Each row is a point on a tangle of strands that fork, close into loops and nearly touch. The rows are in no order.
In the rows, 128 means zero.
Two points are linked if the straight distance between their rows is under 122. Some points are linked to none.
Gazo: [123 107  92 104 173  87 121 109 135 155 145 175 122 129 129 145  79 130
 149 112 142 140  63  99 162 157  69]
Momu: [157 127 104 153 141 140 110 160 133  85 166  71 131 168 122 149 148 172
 103 189 132 137 133 173 115 111 105]
bas: [110 156  69 100 169 145 141  87  91 216 101 158  78 161 151 150 140 152
 109 149 103  94 100 106 115 196 128]
Danu: [170 100 120 147 136 106 113 174 138  94 184  96 150 127 121 152 157 140
 109 172 111 129 161 182 107  85 112]
temiz: [112  81 121 122 142 162 146  85 157 149 122 162 154 112 102 102 145 134
 153  89  92 108 157 112 127 159 100]
rop: [137 167 108 110 130 139 139 100 117 187 102 113  92 158 160 160 116 149
 127 137 117 109  66 123 103 186 143]
Maz: [ 92  90 114 110 163 137 194 102 158 154 144 133 156 158  81  99 143 110
 141  55 188 168 191  72 167 179 108]
Fepab: [146 158 136 146 143 155 106 167 136 120 127  77 142 152 133 140 131 146
 114 140 126 128  85 177 116 110 129]
vovo: [ 70  72  40 124 211 128 129 106 126 156 145 189 132 140 103  90 143 114
 157 118 136 159 128 124 126 150  99]
Gofos: [117 165 132 139 114  77  98 132 112 112 105 173  98 102 174 149 131 105
 106 119 148 102 103 144 136  85 127]
feb: [ 96 142 195 122 103 103 108 122 172 101 115 126 164 123 102 136 121  74
 126  79 130 118 103  83 179 123 118]
Bod: [172 205 121 155  84  94 120 129 105 127 120 149  97 115 180 143 181 129
  96 147  76 112 111 176 103  76 158]
pobeg: [ 95  65  86 124 156 136 145 154 147 145 110 155 150 164  97  79 135 136
 125 101 170 135 169 120 120 129  99]
noded: [134 115 139 141 148  95 167 117 133 118 128 104 130 120  71 125 190  87
 152 111 150 132 210 155 129 124 172]
Lal: [169 147 130 119 123 147  97 143  98 143 121 140 102 151 164 133  90 170
 105 150 127  84 142 105 138 121 121]
zuzit: [107 117 176 147 166 168 169 103 147 117 118 125 141 130  73 115 130  90
 168 119 175 143 142  95 125 156  94]
Nuz: [147 161 203 110  87  93 131 153 128 123 126 132 165  98  95 110 165  88
 120 117 144 131  95 175 139 123 171]
gulu: [129 105 145  89  94 146 113 119 125 131 143  90 177 105 125 141  87 149
 146 123 121 120 152 153 124 149 138]
sevu: [107 117 130 169 162 133 103 100 134 131 158 161 118 118 157 131 165 108
 134 112 130  88 112 150  98  88 135]
Puso: [113 230 187 135  52 115 105 107 114 127  72 120 152  78 168 121 104 114
 113 108  89 152  76 127 131  95 168]
betub: [153 227 157 143  80 143 123 122 108 135  86 103 116 110 181 154  99 133
  96 121  74 131  74 145 131 117 154]
pulub: [161 161 169  97 105 144 114 178 124 146 142  73 161 126 115 132 120 156
 101 144 110 122  85 183 123 150 119]
zib: [183  75 159 180 139 155 156 170 126  79 197  93 138 121  89  98 152 124
 141 166 112 167 196 135 128  98 157]
Rira: [ 91 117 170 104 119 144  93 124 140 130 113 142 171 129 115 142  99 116
 122 107 130  96  78  67 147 134 114]
ges: [152 130 196 135  99  90 165 142  93  62 181 111 143  77  91 105 113  71
 120 150  80 193 148 149 182  98 183]
Voz: [ 82  86   7  83 141 177 152 112 166 128 124 154 122 153 131 119 153 153
 111 118 105 154 131 123 147 156  71]
zaz: [147  99 163 196 161 134 126 164 160 120 136 131 114  95 127 129 177  89
 151 106  95 132 166 128  90  73 155]
lopi: [118 155 159 137 139 156  98 132 101 136  99 129 123 102 151 127  88 130
 122 137 129  94 134 134 119 109 111]
gomu: [ 90 173 108 141 162  65  74 112  96 138 114 167  76 107 189 129 106 100
 111 117 135 121  65 103 133 116 121]
beku: [174  69 158 150 127 146 181 154 119  97 196  83 153 132  76  95 119 125
 147 136 135 178 189 130 137 121 211]
Tad: [139 114  54 119 184 160 123 122 139 158 130 154  88 135 131 149 137 157
 145 138 110 133 117 118 109 141 102]
Pivep: [129 113 107 127 141 125 104 101 126 154 164 175 110 116 175 134 148 151
 126 101 144  78  97 133 112 131 104]
tur: [121 112  90 128 159 140 109 155 106 107 116 108  84 132 128 178 117 150
 114 195 150 121 130 122  97 130 112]
gifo: [169 157 141 145 104 102 101 159 127 131 132 119 102 121 155 104 188 138
 118 133  79  98 102 180  90 114 151]
Zel: [155 150  70 153 183 162 129 126 133 180 145 135  81 170 163 170 157 166
 126 141  75 111 114 109  86 121 106]
nak: [103 106  85  65 122 151 141 134 162 144  99 118 135 148 105 131 113 147
 135 125 168 158 113 111 119 179  79]
lenon: [163 151 169 141 101 101 143 147 135 123 134 137 148  96 116  97 196 107
 124 124  98 122  96 204 117 115 147]
kig: [117  79 135  83  76 143 131 117 164 102 149  91 177 145  88 115  97 168
 147 122 163 155 175  93 165 165 110]
Zupi: [135  78 107 128 131 168 138 134 151  96 167 125 137 137  89 123 146 165
 138 140 196 155 191 131 138 128 103]
zeku: [124 131 163 114 110 111 111 160 133 100 132 141 137 131 111 117 163 104
 125 132 177  98 113 155 136 107 146]
fifi: [ 99  75 118 108 125 149 174 156 150 120  93 119 183 156  55  96 133 133
 116 122 182 152 183  91 150 150 109]
Zum: [109  85 120 158 166  91 158 118 140 122 126 123 120 171  93  92 173  80
 166  96 165 119 188 127 110 111 150]
gida: [ 70 108 113 104 169 139 108 107 100 159 105 158 149 122 114 106 104 110
 140 118 149 115 126 104 124 160 111]
verab: [132 132 127 121 150 145 125 110 137 162 134 160 121 120 149 162  79 143
 148 112 134 119  32  92 132 150  88]
nim: [139 189 179 109  58 103 121 122  93 103 152 131 156  62 125 114 112  97
 109 148  89 179 103 195 163  90 199]
dem: [133 219 167 127  40  97 117 131 110 113  99 144 147  73 146  83 139 124
  95 115  77 169  92 173 145  86 201]
Zekol: [155 178 134 126  92 115 106 131  92  91 155  90 122 102 144 136 118 113
 118 169  70 146  96 195 153  99 194]
Nos: [164 121 135 142 115  92 106 114 150  99 142  98 112 148 120  99 132 136
 177 121 116 132 158 158 137 100 144]
Tuku: [100  98  94 139 146 127 143 130 139 130 110 104 144 172  93  85 153 126
 150 116 162 134 193 168 102 127 109]
Togu: [146 166 124 128 127 115 130  70 135 177 123 144  96 114 185 169 102 141
 126 114 114 101  34 105 125 161 118]
supu: [117 138  91  46 106 166 135 144 126 173  92  98 120 173 131 142  87 179
 122 151 157 146 109  92 105 199  91]
bub: [140 149 161  85  87 128 117 125 135 141 117  78 143 134 136 152 104 156
 131 133 114 108  98 147 119 165 109]
vifu: [148  94 175 185 165 152 157 158 149 100 156 107 127 118 105 119 146 105
 133 119 146 143 186 107 121  96 132]
Melu: [ 92 123 108 130 174 148 112 132  84 148  87 153 123 121 149 137  80 121
 109 147 118  92 100 113 112 135 104]
rup: [138 192 126 164 141 119 119 127 113 119 122 121  85 154 192 162 124 135
  93 126  82  95 103 124 128 110 106]
Lepi: [118 103 174 147 143 169 157 113 143 140 146 156 150 106 113 111 135  95
 161  92 169 104 119 120 115 138 144]
bem: [124 118  78  88 140 171 111 115 109 165 119 149 122 158 155 140  77 199
 107 130 140  98 135  96 140 135 115]
lavol: [112  97 128 169 169 111 137  88 137 140 111 165 134 129 115  96 131  99
 144  91  95  99 155 113 151 118  89]
numi: [ 52 112  83 115 187 102 105  69 105 166 141 178 156 126 110 105 117  98
 163 116 143 143 108 120 150 164  97]
Rize: [131  96 105  93 133 118  85 121 139 133 161 151 100 110 141 150 130 166
 139 118 161 104 152 116 138 142 118]
zazi: [ 90 126 131  65 118 173  90 104 123 155 121 138 147 145 136 142  82 161
 115 123 119 100 100  65 150 165 112]
gakat: [159 194 146 154  84  93 160 137 105 149 137 112  54 132 216 196 135 136
  73 139  71 119 101 141 119 148 183]
Tosa: [ 79  72  82 117 159 131 176 115 153 154 132 167 174 174  95  93 105 117
 145  68 179 157 142  95 151 151  94]
Vube: [134 134 166 158  87 112 135 159 108  47 143  98 127  96 121 116 111  71
 133 148  79 179 160 166 149  82 193]
Lafav: [142  74 120 103  76 156 151 136 141  83 170  99 153 141  72 100 129 163
 139 146 204 172 197 128 156 152 156]
dekot: [149 194 136 154  87  87 147  91 116 169  97 114  69 115 214 158 158 144
  92 132  81 107  62 138 102 145 162]
Soni: [173  95 182 128 106  98 147 136 120 104 195 110 151 101  85  93 122 103
 140 138 107 161 170 142 182 115 212]
Vike: [122  86  32 129 166 169 113 162 146 113 159 133 118 160 127 156 157 188
 105 170 143 136 170 122 102  97  87]
baben: [ 83 110  52 130 225 143 122 119 124 169 140 156 125 120 132 138 121 134
 137 130 102 144  86 134 107 158  96]
sime: [115 136 152 147 121 102 110 157 131  96  91 157 103 110 126 126 140  76
 131 131 141 113 102 129 131  85 146]
rasi: [ 90 199 195 132  56 104 110  88 122 145  84 138 167  70 162 124 136 101
 123  98 117 123  74 122 108 116 123]
kunu: [104 142 181 115 101 153 123  77 127 154 111 151 162 103 115 108 138 100
 167 104 158 104  85 118 107 133 156]
dala: [ 80  83  82  75 109 159 154 143 160 113  85 117 163 127  64 112 125 140
 114 141 178 181 173 100 133 179  71]
finut: [141 135 142 156 140 118 123 120 131 112 102 168 131 154 116  93 139 119
 136 117 132  86 147 128 151  97  77]
zim: [180 128 144 134 107 147 115 135  96 120 147 131 136  92 121 119 129 138
 148 171  98 112 149 183 119 104 152]
fuger: [127 106 123 125 155  72 103 120 136 116 104 157  85 133 120 140  91 113
 149 136 163 122  95 101 151 120  90]
Refel: [151 100 127 155 150 115 112 149 139  89 119 142  97 146 116 114 102 129
 140 131 141 118 130  93 139 104  83]
zakin: [176 144 153 166  94  87 124 169 133  68 143 107 104 110 134 116 126 101
 145 164  86 180 137 174 107  66 156]
nako: [135  85  90 130 135 129  99 121 133  87 167 101 118 123 132 146 121 175
 133 145 171 131 191 138 132 125  87]
Lur: [159 197 148 132 117 127 109 126  86 150  93 117  84 162 178 139 112 145
  87 147  89  80 139 116 144 131 134]
manav: [173 139 122 162 103  93 103 164 137  94 137 111  90 118 189 159 127 119
 137 159  57 140 132 152  82  62 149]
gafu: [153 186 102 172 102  81 137 110 106 164 122 152  77 145 222 146 172 132
  92 127 102  90  72 142  81  98 158]
sanep: [143 137  84  82 107 135 160 146 118 161  93 101  96 186 138 166 104 164
 113 165 126 117 106 113 127 188 121]
Puvam: [166 104 191 131 107 107 161 119 121 107 141 117 147  89 102 125 108  94
 151 110 139 144 192 130 156 110 173]
rozo: [141 118  82 143 155 152  95 171 108 101 139 104 110 166 125 146 151 170
 106 211 129 113 166 132  81 113  97]
tes: [ 77 191 214 126  92 140 123  82 125 143  91 135 181  72 118 127 149  66
 131 101 143 128  93 117 111 128 154]
gev: [113  97 143 116 141 112 119 127 181 132 118 113 140 148  84 115 139 119
 146  91 162 136 136 104 152 142 148]
Dod: [ 91 145 188 158  99  99 122 138 143  77 103 136 131  92 122 134 146  71
 121  86 124 124 123 113 149  96 161]
pag: [155  82 174 134 116 118 198 134 132 107 141 104 165 126  97 129 124 108
 150 102 169 140 205  84 152 146 156]
bora: [ 91  88 170  93  96 130 130 112 140 133 129  88 187 125 109 137  94 124
 156 100 158 130 185  95 136 156 106]
Rofo: [157 198 153 133 103 160 129 144  79 137  90  96 122 137 160 126 108 146
  87 160  59 108 121 158 118 123 147]
Bavut: [ 90  72  19 102 139 182 124 148 143 112 136 121 101 161 141 136 148 182
 103 151 142 137 147 115 108 154  95]
Buvan: [ 98  94  25 101 184 129 124 152 125 145 125 162 110 164 113 116  75 161
 123 151 173 182  88  95 140 160  85]
sel: [130 111 152 118 153 135 204 115 129 147 132 111 164 139  80 124 145  92
 143  79 184 135 206  74 145 176 145]
bofeb: [165 155 101 167 156 130 117 122 146 150 124 129  99 122 175 168 129 151
 129 132  77 110  93 144  95  95 116]

A tip is a point with one link. Name the tips that can be reached along the links from each point below, in the order of the rows.
Zupi | Danu, sevu, Voz, tur
gafu | zuzit, gomu, Zekol, gakat
supu | bas, temiz, noded, zaz, manav

A fork is a point with three links, a tip a point with one. Leave the first point through the second and follow the links. Name the first fork or tip that comes.
nako / Zupi | Momu
temiz / lavol | rop
gakat / dekot | sime
bub / gulu | sevu
lopi / Melu | Lur
bofeb / Zel | Lal
rop / Togu | temiz

Name the points in between on the shortest way along the links from the first point to the second, in order.
nim / Melu | dem, Puso, betub, Rofo, Lur, Lal, lopi
bora / Voz | gulu, bub, pulub, Fepab, Momu, rozo, Vike, Bavut
vifu / temiz | zib, beku, Soni, Puvam, pag, sel, Maz, Tosa, pobeg, fifi, dala, nak, supu, sanep, rop, Togu, verab, Gazo, fuger, Refel, finut, lavol
gafu / Lur | Bod, gifo, lenon, Nuz, zeku, sime, Dod, feb, Rira, zazi, bem, Lal
pulub / sevu | bub, gulu, bora, kig, Lafav, Zupi, nako, Rize, Pivep
